The views of a scene show one set of named points, each view turned or mirrored, shifted and resized as a whole, with a little noise and some points left out.
In the rows, 128 means zero.

Scene 1
View 1
j_148: [136 130 156 118 102  99  91 149 104 187 135 164 132 140 120 120 130 128
 104 118 165 136 129 137 109 131 132 107 113 142 114 114 162 138 120]
j_283: [110 102 108  86 102 125 105 159 127 182 165 157 137 153 145  85 146 155
  82  90 174 115 139 152  78 129 127  71 101 125  84 127 198 115 117]
j_815: [152 154 201 136 100  99 103 138  76 150 123 142 108 147  89 162 108 126
 133 142 131 136 125 134 161 139 110 142 125 150 154 112 116 178 167]
j_695: [179  98 160 119  68  71 150 154 128 152 142 120  98 104  79 198 145  96
 171 138 125 171 133  95 152 113 126 140 119 185 137 195  76 119 190]
j_221: [ 88  64  93  35  77  30 161 134 190 117 182 126 185 136 196 115  76 178
 165  98 141 118 176 113  90  83 105 112 123 145 109 218 160 121 104]
j_650: [140 115 159 107  87  56 117 140 129 162 135 149 145 123 125 150 109 123
 148 128 147 149 139 110 123 110 129 130 121 158 128 158 132 135 127]
j_787: [119 115 148  86  90  87 139 137 119 117 158 121 127 156 135 139  94 163
 142 119 125 116 152 136 138 121  95 123 123 140 138 159 134 162 161]
j_974: [118 111 138  81  91 100 140 144 122 119 165 120 124 160 136 130 101 169
 130 113 129 109 152 142 130 123  95 114 119 136 132 157 140 158 163]
j_930: [148 140 191 116  91  99 139 135  86 108 141 112  99 156  95 175  92 146
 153 142 104 125 140 135 178 134  87 147 129 151 168 147  92 189 198]
j_141: [152 105 163  95  73  59 163 138 129 108 151 104 115 128 110 187  97 135
 183 138 106 145 151 107 164 109  98 152 129 168 156 199  80 153 189]
j_817: [107 109 127  76  97 118 136 146 118 122 172 121 124 171 145 111 108 180
 114 104 134  97 152 154 120 129  91  99 114 124 124 146 159 158 160]
j_34: [ 94  97 124  62  92  41 128 128 156 137 160 145 184 144 184 110  72 170
 145 109 149 118 165 122  97  96 111 117 125 138 117 172 170 141  89]
j_163: [132  92 124  92  87  78 123 153 143 172 155 147 141 124 134 128 135 131
 128 110 159 143 141 120  97 111 131 104 111 152 102 166 153 109 127]
j_523: [126 122 137 102 102 159 121 160  90 147 166 126  93 169 109 114 145 161
  87 104 141 104 135 166 124 149 101  86 105 126 117 118 159 154 183]
j_351: [114 107 126  89  98  93 104 149 130 175 154 159 150 144 148 102 125 148
 103 103 169 123 141 139  90 120 128  93 111 136  99 135 181 125 107]
j_143: [168 162 206 160 105 101  76 145  67 197 108 170 110 132  75 157 136  96
 112 144 155 155 111 129 143 144 137 132 119 157 139  89 128 158 144]
j_95: [ 98 134 149  78 104 143 141 137  87  81 176 101 105 201 139 115  81 208
 113 111 108  73 157 178 154 145  63 110 120 110 151 127 149 204 193]
View 2
j_351: [113 127 109 133 140 140 134 156 159 139 136 167 108 116 134 125 135 156
 130 156 130 172  88 163 124 110 129 143 179  86 135 133 163 127 131]
j_141: [ 95 131 161  80 150 116 150  86 118 142 109 120 165 150 144  77 169 119
  88 168 151  73 117  58 125  75 112  88 114 124 140  95 144  95 104]
j_34: [108 126 124 146 144 148 171 156 130 183 146 163 110 144 146  98 148 167
 118 124 169 110  96 137 136 113 136 159 180  84 146 139 165  79 146]
j_817: [150 128 108 151 135 149 142 133 153 118 118 157 140 151 121 135 158 129
 101 158 141 146 131 109 125 110 108 152 155 106 135 138 149 125 133]
j_148: [ 95 123 119 105 132 125 114 149 162 123 131 140 119 110 158 127 143 131
 141 178 118 178  92 162 126 123 130 117 157  91 131 115 157 142 129]
j_283: [130 128  94 148 142 148 126 158 173 119 131 184 104 110 115 143 127 159
 126 161 119 201  90 172 116 103 121 155 187  86 133 144 161 143 129]
j_95: [181 127 102 169 115 154 141 125 154  97 105 133 172 187 130 154 186  90
  94 165 150 133 176  73 134 139  96 159 129 116 126 137 133 134 148]
j_523: [151 129 101 135 130 140 112 127 173  81 107 151 146 133 117 155 153 112
 110 186 113 185 127 120 116 110 101 134 143 110 125 128 142 163 122]
j_163: [ 94 128 128 108 154 129 138 133 148 143 131 167 113 109 129 103 131 161
 116 160 129 148  75 143 117  79 127 122 169  95 140 121 163 117 114]
j_930: [115 125 143  92 126 117 129  98 134 109 105  99 178 160 163 111 183  84
 103 187 140 105 147  66 131 119 108  91  99 125 128  95 134 126 122]
j_143: [ 66 118 136  59 121 100  87 133 163 103 126  96 141 104 192 123 158  95
 154 210 103 179  99 153 127 141 131  68 118 100 121  82 149 161 121]
j_221: [120 134 131 155 163 157 192 139 118 196 140 187 109 149 114  81 138 190
  91 108 178  84  87 113 129  73 128 169 190  92 156 149 167  59 132]
j_974: [136 128 121 132 135 140 141 123 145 123 116 145 148 150 130 123 162 123
 102 163 142 131 127  99 126 105 110 134 143 109 133 126 145 121 129]
j_787: [125 128 129 125 136 135 146 122 138 133 118 136 148 153 140 112 164 122
 103 160 149 116 124  95 128 107 115 129 139 109 136 121 147 112 129]
j_695: [ 70 132 165  47 162 101 127  79 130 127 109 129 154 114 137  74 149 127
  97 190 122 106  84  84 111  50 115  62 117 124 139  82 150 117  83]
View 3
j_930: [107 123 104 126 163  85 136 142 122 106 131  96 142 135 196 204 132 186
 157 172 180 149 122 148 149 124 166 146 133 191 128 134 141 152 138]
j_95: [162 104 112  82 178  90 165 143 107  91 111 127  87 146 152 160 120 194
 132 102 172  86 125 147 193  63 158 159 131 209 137  94 125 114 104]
j_817: [152 109 127 107 142 115 148 154 106 125 113 127 107 150 123 133 122 141
 124  96 147  87 139 132 183 110 135 175 142 161 124 118 117 112 122]
j_815: [ 83 138 107 145 123  85 139 122 137 112 136  98 162 139 183 169 110 163
 156 172 142 132 121 112 140 145 154 149 151 194 111 133 120 160 137]
j_650: [104 122 128 171 100 127 119 154 111 145 118 104 154 143 152 140 126 114
 151 144 152 127 134 114 131 178 131 165 167 137 123 146 122 150 161]
j_34: [157  91 143 174 102 157 125 182  74 148  83 126 100 153 124  95 133 105
 146  84 181  84 134 116 144 154 117 174 193 128 153 116 115 130 165]
j_351: [126 123 138 140  89 129 140 146 114 145 114 127 133 155 106  91 107  97
 126  98 112  77 141  94 163 156 118 182 169 139 111 126  97 122 136]
j_695: [ 89 133 119 148 133 114 100 162 127 156 145  84 185 132 175 213 151 119
 144 190 156 187 146 155 138 194 146 165 120 109 103 191 148 147 162]
j_141: [120 108 116 148 157 119 108 175 101 138 123  91 142 133 186 210 161 149
 154 168 202 173 137 168 139 156 151 157 134 135 136 162 156 148 163]
j_143: [ 48 163 106 157  88  77 142  99 159 117 150  94 194 143 174 147  89 144
 155 188  98 126 119  79 130 173 150 149 161 197  89 139 103 167 135]
j_974: [141 110 124 116 143 113 141 157 109 126 116 117 117 146 141 151 128 145
 134 118 157 107 136 137 172 121 141 169 143 160 124 128 124 122 130]
j_283: [133 125 140 117  92 124 151 141 120 144 118 135 128 158  87  82 100  91
 111  84  92  62 147  93 183 145 113 190 159 139  99 123  90 105 121]
j_163: [120 122 139 147  96 135 122 162 112 159 121 116 148 149 116 122 125  87
 128 120 125 109 149 115 157 176 119 183 157 112 108 152 115 124 149]
j_523: [124 132 119  81 139  86 159 126 140 118 139 124 136 149 122 141 104 144
 115 118 102  90 138 120 196 110 142 177 122 176  94 127 107 108 100]
j_787: [138 109 124 131 141 117 135 160 104 125 111 115 119 144 152 156 131 147
 142 124 172 116 132 138 159 129 142 163 150 159 133 128 129 132 140]
j_148: [ 97 138 125 146  87 107 142 127 134 134 128 116 156 151 131 110  98 115
 136 131 103  93 132  86 153 161 130 170 167 163 102 129  97 140 134]
View 4
j_930: [119  76 134 135 156 164 161 115  91  85 134 143 152 146 159  86 146 143
 168 104 137  90  77 101 159 100 158 117 135  89 113 108 104 137 104]
j_221: [104 154 178 110 156  64 142 172  96 135 107 141  74 183  98 157 144 126
 178 187 188  54 123 136 156  94 106  98 130 164  85 150 140  59  93]
j_143: [113 114  93 129 142 168 152 108 144 111  92 145 195 113 168  92 111 131
 103 121 120 109  94 148 126 139 124 148 115  72 146 149  86 169 131]
j_283: [ 98 167 115 118 152  82 153 170 155 165  96 133 128 119 115 135  83 106
 124 150 141 138 106 139 169 112 124 112  75 141 117 182 138 101 134]
j_148: [102 141 112 122 144 118 149 138 145 138  93 138 156 122 141 118 102 123
 117 146 137 114 102 144 144 126 118 130  98 111 129 163 111 130 131]
j_815: [112  97 117 131 146 159 155 113 118 101 111 143 170 131 162  92 128 139
 136 117 131 100  85 123 143 118 137 132 123  85 129 128  97 150 120]
j_787: [105 109 147 126 152 118 152 138 101 113 119 139 123 152 135 115 135 135
 166 139 153  89  92 111 161  98 137 109 122 119 106 128 120 108 110]
j_695: [170 119 120 108 184 186 171 137 104  90 118 176 165 156 130  99 156 120
 154 108 150  63 120 165 129 112 146 131 164  95 106 156 109 129  66]
j_351: [ 98 156 125 118 146  89 148 156 143 150  93 134 129 132 123 136 100 118
 129 159 149 112 108 142 153 116 114 118  92 133 117 169 127 104 129]
j_141: [143  96 147 119 172 162 162 131  80  84 130 160 138 170 135 102 166 136
 178 118 158  56 102 129 145  97 147 117 162 105  98 124 111 116  74]
j_163: [124 160 129 107 163 111 154 162 131 138  97 151 132 147 114 135 119 113
 137 153 158  90 122 161 143 114 117 120 119 131 110 175 126 102 102]
j_974: [107 115 138 128 157 115 158 145 109 120 124 137 123 143 132 113 124 127
 164 128 145 108  89 107 172  94 146 106 110 122 105 134 127 107 113]
j_95: [ 82  82 145 146 147 103 157 138  98 117 145 118 112 135 145 101 114 138
 182 111 135 137  56  57 205  76 169  89  88 120 104 105 131 109 134]
j_650: [118 131 133 117 151 131 148 135 119 116  96 149 145 150 136 120 134 129
 137 151 154  70 112 152 131 122 113 129 133 111 118 150 107 121 105]
j_817: [ 99 123 138 129 153  96 157 154 117 134 124 131 115 138 128 120 112 125
 162 132 146 122  86 102 183  91 147 100  96 131 105 140 135  99 123]
j_523: [109 123 110 130 161 120 166 153 135 137 123 134 143 112 134 104  93 114
 144 105 124 153  82 106 187  96 162 108  83 117 114 154 133 122 130]
j_34: [ 86 143 163 118 138  71 136 150 112 136  97 132  99 165 119 149 131 135
 155 187 174  67 111 131 147 108  98 110 116 145 104 143 125  83 117]
View 5
j_930: [127 149 187 178  86 126  89 115 156 188 140 177 239 185 131 165 178 174
 118 193 122 116 113 109 162  66 118 113  82 109 117 227  28  97 142]
j_695: [ 90 129 228 211  66  79 138  63 132 225 142 197 185 129 125 115 101 210
 126 177 141 111 106 120 170 139 165 184 152  69 115 214  16 118  45]
j_221: [ 61  57 166  54  62 125  93  49 152 175 135 142  72  24 195  91 148 131
  96  53  25 139  66 158  36  66  77 174 158 165  45 161 101 192  82]
j_787: [103 122 160 132  94 135  80 105 164 167 133 165 164 127 159 153 169 146
 114 139  93 120  85 126 121  60 116 140 115 137  93 190  79 137 134]
j_650: [136  89 130 166  82 105 105  79 140 177 165 196 155 101 124 108 123 165
 122 132  91 106  82 102 135  98 173 180 152 135  65 186  73 134  92]
j_815: [163 134 125 205 106 120  89 121 153 167 159 202 220 176 107 156 153 168
 129 186 127  95  95  87 182  81 179 145 115 122  95 207  59  98 138]
j_351: [122  99  82 140 126 133  74 113 166 125 141 184  86  86 155 144 129 120
 127 102  90  98  41 110 130  83 186 204 177 154  65 135 154 162 123]
j_523: [ 94 175 134 166 153 153  57 156 193 118 102 172 132 159 168 214 158 120
 134 158 147  97  51 118 175  69 169 168 142 118 130 148 143 136 161]
j_95: [ 94 171 156 109 130 179  37 156 196 128  98 138 181 177 189 224 224 111
 110 154 103 121  81 133 128  12  76  97  75 144 124 183 106 130 207]
j_34: [113  60 107  85  80 130  79  77 152 155 157 166 101  57 163 101 155 126
 105  71  34 124  66 126  65  56 115 168 146 181  37 162 110 170 112]
j_141: [ 89 122 235 158  54 104 119  67 139 221 139 170 207 135 143 121 149 192
 110 165 105 128 119 131 128  91  99 136 107  99 105 230   7 121  85]
j_283: [104 121  78 139 150 143  62 132 183 105 120 183  56  88 169 173 125 101
 133  99 110  92  23 117 142  82 196 216 191 149  83 110 185 170 132]
j_143: [201 129  75 247 122 104  94 131 149 154 180 231 210 177  77 149 120 169
 146 193 145  78  78  62 215 105 247 180 144 121  85 189  80  92 130]
j_148: [152 110  74 180 126 121  79 121 162 134 156 204 132 121 125 149 125 136
 135 137 112  90  55  90 165  90 211 194 165 141  75 154 128 134 128]

Which points are out of place in each view (at most two, in the order of its rows)? Write - if all are in place.
view 1 | j_815, j_974
view 2 | -
view 3 | j_283
view 4 | j_787, j_163
view 5 | -

Scene 2
View 1
j_428: [111 111  98  99 124 120 113 144 133 165 149 130 118 127  76 156 151 132
 122 120  94 124 120 122 105 120 141 127 131 120  98 130 146 114 129]
j_87: [138 125 124 116 146 128 123 129 118 162 155 115 128 130 105 170 130 135
 142 109 120 163 112 100 112 124 134 151 126 131 101 129 156 130 139]
j_559: [116 132 107 119 153 119 106 146 120 164 147 126 120 128  87 148 124 139
 127  97 106 171 107 117 122 105 155 175 113 120 112 132 155 110 137]
j_2: [141 116  90 120 172 133 115 117 106 162 157 111 113 126  89 167 147 138
 143  90 113 181 104  88 121 108 124 157 111 122  93 137 141 115 138]
j_780: [125 136 115 114 156 127 108 142 115 158 154 117 132 124  95 160 116 141
 129 100 108 173 108 110 123 117 150 165 112 129 110 129 158 124 136]
j_681: [ 97 113  81 105 135 113 100 154 133 168 142 138 108 124  62 138 152 136
 113 107  85 135 113 132 113 102 155 149 118 108 107 134 142  95 128]
j_379: [130 126 101 115 161 129 111 130 113 161 155 115 120 125  91 163 133 139
 135  97 109 173 107 101 122 113 138 158 113 125 102 133 149 119 136]
j_958: [109 116 125 106 105 110 122 153 145 169 141 139 124 136  89 150 140 128
 124 131 108 116 124 131  96 122 153 137 142 122 105 125 158 117 133]
j_545: [110 128 118  94 122 123 109 153 130 157 155 124 138 123  88 162 125 136
 118 126  93 128 122 128 108 133 153 128 130 132 108 123 159 131 128]
j_395: [135 122 100 104 157 137 113 125 110 156 163 108 129 122  91 177 137 139
 135 104 105 161 112  97 118 126 128 135 117 132  96 132 147 131 133]
j_129: [ 86 143 118 103 122 109  95 178 138 161 142 139 134 124  78 135 105 140
 103 117  86 138 116 151 117 116 183 166 118 122 126 122 168 114 130]
j_790: [114 133 140  99 112 119 118 157 136 158 150 126 143 130 101 162 115 133
 124 133 106 125 124 130 104 138 156 134 137 137 111 119 168 137 133]
View 2
j_379: [140 129 141 119 186 133 130 159 141  67 132 113 131 137 152 165 178 128
 150  95 167 108 111 107  86 150 147  76 129  94  79 125 116 156 121]
j_681: [112 140  95  66 128 111 136 161 126 102 147 127 103 104 121 139 136 129
 161  91 161 123 128 101 137 136 125  97 132 145  93 140 103 138 155]
j_87: [140  99 147 139 181 151 127 153 138  70 138 118 127 161 151 155 167 131
 147 101 170  95 124 116  86 169 172  80 117  77 104 132 130 159 114]
j_559: [120 118 135 106 154 113 152 156 123  61 141 119 126 143 147 161 172 140
 160  97 151  98 111 106  95 137 119  94 146 106  74 132 123 151 131]
j_545: [117  94 118 112 148 158 161 153 129  90 143 150 102 142 134 150 125 130
 116  90 190  78 147 131 155 150 160  82 112 104 113 141 132 132 129]
j_129: [ 89  88 113  89 106 115 202 150 100  72 153 154 101 145 131 157 131 148
 132  92 161  66 134 121 161 119  99 111 146 127  85 149 138 124 145]
j_2: [156 149 146 121 210 131 102 164 155  70 124  95 140 128 156 164 194 121
 166  97 163 129 100  99  54 158 158  69 130  90  75 117 104 169 116]
j_395: [150 129 141 128 204 155 122 161 152  74 126 119 129 134 154 167 170 119
 133  91 185 106 118 114  94 156 167  61 117  86  88 120 115 156 114]
j_790: [111  65 128 129 137 163 166 148 120  84 150 151 101 169 137 143 122 138
 117  96 184  63 152 135 149 163 169  94 111  90 126 149 147 135 125]
View 3
j_790: [131 132 142  82  72 145 184 129 124 130  80  12  60 149  97 103 141 134
  94 186 104 122  93 104 135 150 133  95 158  51  89 125 127  60 150]
j_780: [133 112 172  91 121 142 198 113 136 132  67  73 130 203 118 106 148 126
  67 172 155  69 161  89 209 165 101 104 200  73 108  89 139  69 175]
j_428: [106 102 172 133 101  99 155 157 123 102 103  66 105 168  63 114  87 113
  50 147 102 143 125 108 145 134 109  97 153  62  97 130 110  80 184]
j_379: [131 104 190 111 139 117 195 124 129 115  83  96 154 209  98 113 146 112
  50 167 148  86 170 102 202 164  88 104 206  84 115  93 123  77 189]
j_2: [140  96 209 120 165  94 200 127 119 102 100 123 186 224  87 119 159  98
  38 165 153  92 185 116 211 164  72 108 221  99 129  92 109  80 203]
j_958: [127 126 134 109  78 114 145 150 124 119  99  43  71 161  76 100 102 129
  91 153  89 153  80  97 155 141 124  99 131  71  97 156 107  69 181]
j_395: [130 102 206 107 139 112 213 124 117 104  93  82 152 193  85 124 166 104
  41 184 141  95 173 126 164 159  90 102 218  75 113  84 117  74 174]
j_545: [110 115 160 101  82 134 176 137 130 121  81  32  81 159  90 110 109 127
  67 170 114 117 122  99 137 143 123  96 161  47  88 115 130  69 159]
j_87: [154 121 175  90 126 116 205 120 114 119  95  74 132 194  95 110 184 115
  76 184 133 105 136 119 182 166  96 105 203  89 119 109 110  67 177]
j_129: [ 92 119 124  98  61 173 144 131 164 148  43  32  61 175 127  89  49 155
  77 139 135  79 125  42 199 143 137  94 132  38  77 114 161  72 169]
View 4
j_545: [112 121 124 134 105 126 128 136 126 122 123 152 127 167 123 119  97 123
  78 116  92 101 103 104 120 122 150 140  73 171 137 126 147 137 132]
j_129: [136 127 104 121 122 130 136 136 120 138 113 138 172 189 151 145  82 116
  55 121  97  67  93  87 111 121 170  87  52 174 132 141 157 115 165]
j_87: [ 92 144 141 132 119 123 150 179 117 137 147 148 128 153 140  88 105 155
 113 137  98 102  96 132 130 107 156 162  89 145 144 128 132 120 103]
j_2: [ 77 146 156 125 141 116 140 225 127 136 140 154 124 142 166 100  93 157
 123 164  80 100  93 122 120  73 147 183  72 131 147 145 136 109  95]
j_428: [103 122 131 136 112 118 122 159 131 118 106 165 115 162 136 140 103 114
  92 133  97 108 120  97 106 105 127 139  79 146 131 139 148 129 118]
j_780: [100 144 136 122 132 126 148 185 118 141 146 139 150 160 155  96  89 153
  96 142  86  83  81 120 128  98 172 153  65 158 145 135 142 113 123]
j_790: [119 129 118 136  97 128 142 120 116 129 134 147 133 171 114 106 107 130
  80 105 107 100 104 117 128 140 158 127  88 170 136 118 140 137 130]
j_681: [111 124 128 128 130 116 121 180 133 127  93 161 138 170 165 164  90 111
  85 149  94  88 116  82  96  88 133 114  59 141 129 157 154 109 133]
j_379: [ 90 142 145 124 135 121 141 201 124 137 140 147 135 152 158 103  91 151
 107 151  84  95  89 118 122  86 156 167  68 145 145 140 139 112 110]
j_559: [106 145 132 121 138 123 148 192 118 146 132 141 158 165 169 116  88 146
  96 149  93  77  90 111 118  93 166 132  64 146 141 147 142 102 127]
j_958: [119 130 116 140  99 118 140 130 118 127 109 158 130 173 129 138 116 115
  90 116 124 103 128 107 111 131 135 101  96 140 125 134 139 126 124]
View 5
j_780: [167 111 139 106 160 172 178 158 120 118 134 125 141 141 100 116 110 149
 166 144 173 140 149 122  98 119 133 115 102 129 149 136 147 124 165]
j_428: [155 105 127 118 150 161 150 176 113 122 129 108 134 141 113 125 146 102
 153 137 161 120 140 123 145  97 127 127 130 129 143 147 139 144 130]
j_129: [151  98 169 139 174 172 151 136 120 113 164 141 172 152  97 132 159 109
 167 150 149 142 115 125 132 105 134 109 104 123 151 127 119 125 166]
j_790: [149  91 143 146 149 153 142 155  98 118 107 129 149 142  84 126 144 125
 165 132 152 138 135 124 145 112 137 144 102 136 156 145 135 112 155]
j_681: [159 118 138 106 165 177 161 169 133 117 170 109 146 143 129 128 150  94
 150 150 158 119 135 124 130  91 128  99 137 122 138 135 131 158 133]
j_87: [165 114 123 111 143 161 175 172 111 121 107 114 132 130  99 116 107 152
 159 134 169 132 160 123 111 118 139 128 109 140 153 143 154 126 155]
j_559: [166 121 144 106 162 176 181 158 128 115 151 122 151 138 110 122 119 139
 160 148 164 135 146 124 102 113 139 101 112 132 148 129 141 135 163]
j_2: [176 126 113  78 151 174 192 184 127 123 130 102 119 133 119 110  94 149
 155 141 184 126 169 121  90 114 129 111 120 131 141 142 162 144 147]
j_395: [170 107 116  94 151 167 176 178 115 127 116 110 117 143 105 110 104 142
 162 136 185 132 157 119 103 117 120 129 110 126 141 150 160 130 146]
j_545: [153  89 137 132 155 159 145 160 106 123 120 125 140 151  95 123 145 112
 165 135 163 135 132 121 140 109 124 138 108 126 148 148 137 122 147]
j_958: [147 107 139 143 143 153 143 166 105 115 119 114 154 131 102 132 154 109
 150 134 140 124 139 128 157  98 145 130 124 142 155 141 131 135 140]

Which points are out of place in each view (at most two, in the order of its rows)? Write - if all are in place.
view 1 | j_395
view 2 | j_2
view 3 | j_545
view 4 | j_129, j_958
view 5 | j_681

Scene 3
View 1
j_275: [ 86 150 166 216 195 165  82 138 229 128  71 164  93  96 126 131 170 194
  87  87 172  66 120 148  79 117 128 218 192 165  94 159  95 147 148]
j_64: [125 136  99 128 137 112  81 202 172 108 119 143 163 101 159  76 144 190
  87 130  61 111 136 126  94 158 157 124 114 138  91 183 159 141 150]
j_556: [121 173 125 143 178 128  78 178 171  98 122 150 152 105 123 122 154 172
  77  80 105 105 109 101 100 117 111 150 162 152  97 147 106 164 151]
j_907: [ 98 152 146 171 166 140  75 164 198 112  96 158 122  97 137 117 167 191
  80 101 137  94 125 126  87 126 125 179 168 158  92 171 112 155 147]
j_220: [ 87 149 169 240 215 177  90 122 244 140  59 168  81  95 119 135 169 192
  96  76 184  48 116 164  74 113 133 236 203 165  94 147  87 140 149]
j_205: [116 133 134 212 212 161 110 125 219 140  83 156 119  92 133 116 143 180
 108  75 118  44  98 159  83 144 147 190 155 137  91 147 121 127 140]
j_489: [119 178 132 197 222 153  91 164 207 122  94 154 125 112 100 129 151 173
  90  65 133  71 112 133  91 100 132 189 191 159 102 117  88 148 163]
j_621: [117 160 121 191 200 146  88 177 209 127  90 153 126 109 118 107 150 183
  93  93 118  75 128 145  88 118 154 181 171 155 100 138 112 139 165]
j_633: [143 177  99 157 207 130  94 187 175 111 122 144 162 114 108 111 135 163
  92  71  78  87 107 116 102 116 138 143 157 144 101 118 113 146 163]
j_983: [126 142 124 166 190 138 104 137 183 117 114 151 149  92 140 118 140 170
  98  71  89  71  85 124  94 149 122 152 136 130  89 154 125 143 133]
j_419: [115 191 130 140 180 127  68 193 170  92 122 151 148 113 109 129 163 173
  68  79 122 116 117  91 102  96 102 157 183 165 100 136  89 173 161]
j_705: [112 195 129 190 211 146  73 200 208 116  92 153 120 123  89 123 161 182
  79  82 147  91 141 128  93  79 140 195 210 178 108 113  80 156 181]
View 2
j_556: [138 138 173 147 149 144 158 159 118 137 137 134 182 131 160 110 131 129
 125 115 152 108 152 119 127 129  77 148 135 137 174 126 133 127 101]
j_983: [124 147 165 141 124 141 171 148 114 128 147 111 162 146 166 115 124 131
 137 136 159 132 152 147 122 119  77 149 132 130 131 137 107 126 112]
j_275: [125 138 162 112 160  88 118 137  94 124 180 120 144 147 139 125 101 145
 128 123 155 164 131  81 119 101  99 146 131  90 135 136 132 113  49]
j_64: [153 139 175 140 135 158 206 162 111 203 143 159 185 111 155 118 125 135
 151 117 143 142 161 161 111 122  63 131 143 153 153 106  92 101 137]
j_907: [135 140 163 128 157 119 148 145 101 150 157 134 163 130 141 121 114 145
 132 113 150 142 142 102 121 110  86 135 136 118 159 129 124 108  86]
j_633: [145 129 192 143 133 145 158 173 131 133 146 140 190 141 180 105 132 110
 130 134 155 118 162 142 122 141  68 169 133 137 149 114 123 146  92]
j_621: [143 128 184 121 146 114 141 160 113 143 171 142 169 139 160 117 113 125
 135 131 152 156 148 117 115 123  80 161 133 112 135 114 120 128  66]
j_489: [136 128 183 127 149 109 119 159 118 111 166 128 170 151 166 113 117 120
 122 132 157 138 146 102 123 127  85 171 131 107 141 124 138 144  53]
j_705: [150 116 193 124 168 105 108 169 120 129 166 153 183 138 160 111 118 120
 118 118 151 136 147  80 122 132  85 170 132 108 165 110 151 139  37]
j_220: [122 136 163 105 157  73 104 133  93 108 192 112 135 158 141 128  96 141
 128 132 158 176 129  76 118  99 104 155 129  74 118 140 131 121  31]
View 3
j_205: [139 105 134 107 118  99 157  97 119 165 114 173 130 163 116  88 128 163
 168  86 141 127 130 126 133 128  95 104 116 125 117 107  92 127  66]
j_64: [105  82 118 131  92 126 126  68 103 145  95 166 139 165 100 111 170 194
 169 165 120 120 159  65  92 115  71 152 121 134 122 107 121 104 107]
j_220: [172 133 118 129  98  99 181 132 130 135 119 172 110 159 131  94 123 156
 164  55 123 137 115 145 155 127 110  72 111 113 135 103  92 131  51]
j_633: [126  64  83 104 120 112 138  85 111 154  93 161 133 156 122  72 152 165
 154 142 118 124 118  91 129 125  62 134 114 109 135 100  89 143 105]
j_556: [123  82 102 123 100 119 147 110 106 122 101 146 130 150 118  85 149 170
 145 146 104 111 120  85 129 113  69 129 105 116 140 111  98 126 120]
j_705: [165  95  57 131  95 115 162 117 126 125  91 167 108 155 141  83 153 161
 158 109  97 142 104 110 149 126  79  98 113  93 155  90  91 148  82]
j_489: [153  92  85 113 111 107 160 113 122 141 102 164 119 155 133  75 138 156
 156 100 115 132 107 118 149 127  82 101 111 103 142  98  85 146  82]
j_621: [147  97  93 123 102 111 153  96 122 147  99 174 121 162 124  91 150 169
 168 109 119 137 126 108 130 127  85 110 119 112 135  97  99 132  74]
j_907: [139 110 116 137  87 117 159 115 113 121 108 158 122 155 119 102 145 174
 158 117 109 122 129 101 129 115  88 110 110 121 136 109 107 117  93]
j_419: [136  81  79 127  95 122 152 120 110 110  97 144 123 145 129  81 152 166
 142 146  92 117 108  86 139 114  66 121 103 104 153 106  93 136 120]
j_983: [117  84 134 104 119 106 144  93 106 153 111 155 141 154 110  83 134 167
 154 125 133 110 128 101 125 118  77 128 109 127 120 115  92 124 101]
View 4
j_633: [113 154 153 126  99 143 129 113 144 104 120 132 124 147 119 160 110 165
 136 129 131  95 141 115 134 155 165 116 128 135 155 124 161 158 146]
j_205: [114 150 106 146 100 117 118 138 127 118 115 123 118 128 136 139  95 167
 142 106 133 104 123 158 125 139 164 122 117 127 125 125 170 157 119]
j_705: [107 166 122 107  92 117 115 113 131 105 120 159  95 164 124 141 109 161
 139 122 130 100 143 124 148 154 170 104 110 116 140  86 127 175 125]
j_275: [111 158  97 124  93  95 115 132 123 126 119 145 102 144 148 124 101 158
 140 102 134 112 124 157 139 146 155 119 112 106 122  98 141 161 104]
j_220: [107 161  78 131 102  90 107 138 115 121 119 144  96 142 145 120 103 157
 144 103 134 114 124 170 134 138 161 113 102 107 115  93 141 170  95]
j_489: [106 163 118 124 104 119 117 120 129 107 122 142 106 151 127 142 114 157
 142 124 134 106 140 137 135 147 165 108 113 120 141 103 146 170 123]
j_907: [118 152 132 117  83 109 127 121 137 131 119 144 117 146 149 135  98 163
 133 102 132 105 124 133 144 160 147 128 127 109 136 111 145 146 123]
j_419: [111 161 157 105  93 123 133 101 145 118 127 153 117 164 137 146 121 151
 131 126 134 107 141 109 147 166 147 117 130 109 161 108 137 153 136]
j_64: [133 136 173 120  63 140 140 119 157 132 111 131 140 134 138 158  74 185
 125  94 125  82 118 107 146 170 154 140 145 132 142 136 167 128 156]
j_983: [118 148 141 140 101 128 132 124 141 122 121 121 135 132 139 149 107 160
 135 115 135 105 126 137 127 151 150 129 133 126 147 138 174 143 133]
j_556: [116 154 156 116  93 127 134 108 146 122 124 141 127 153 138 149 113 156
 130 120 133 104 136 115 141 163 146 123 134 116 156 120 151 147 138]
j_621: [114 154 123 125  88 123 119 125 134 112 115 140 110 144 128 144  93 172
 138 109 129  96 131 134 139 151 169 116 118 126 132 108 151 162 129]

Which points are out of place in each view (at most two, in the order of its rows)? Write - if all are in place.
view 1 | -
view 2 | -
view 3 | j_556
view 4 | -
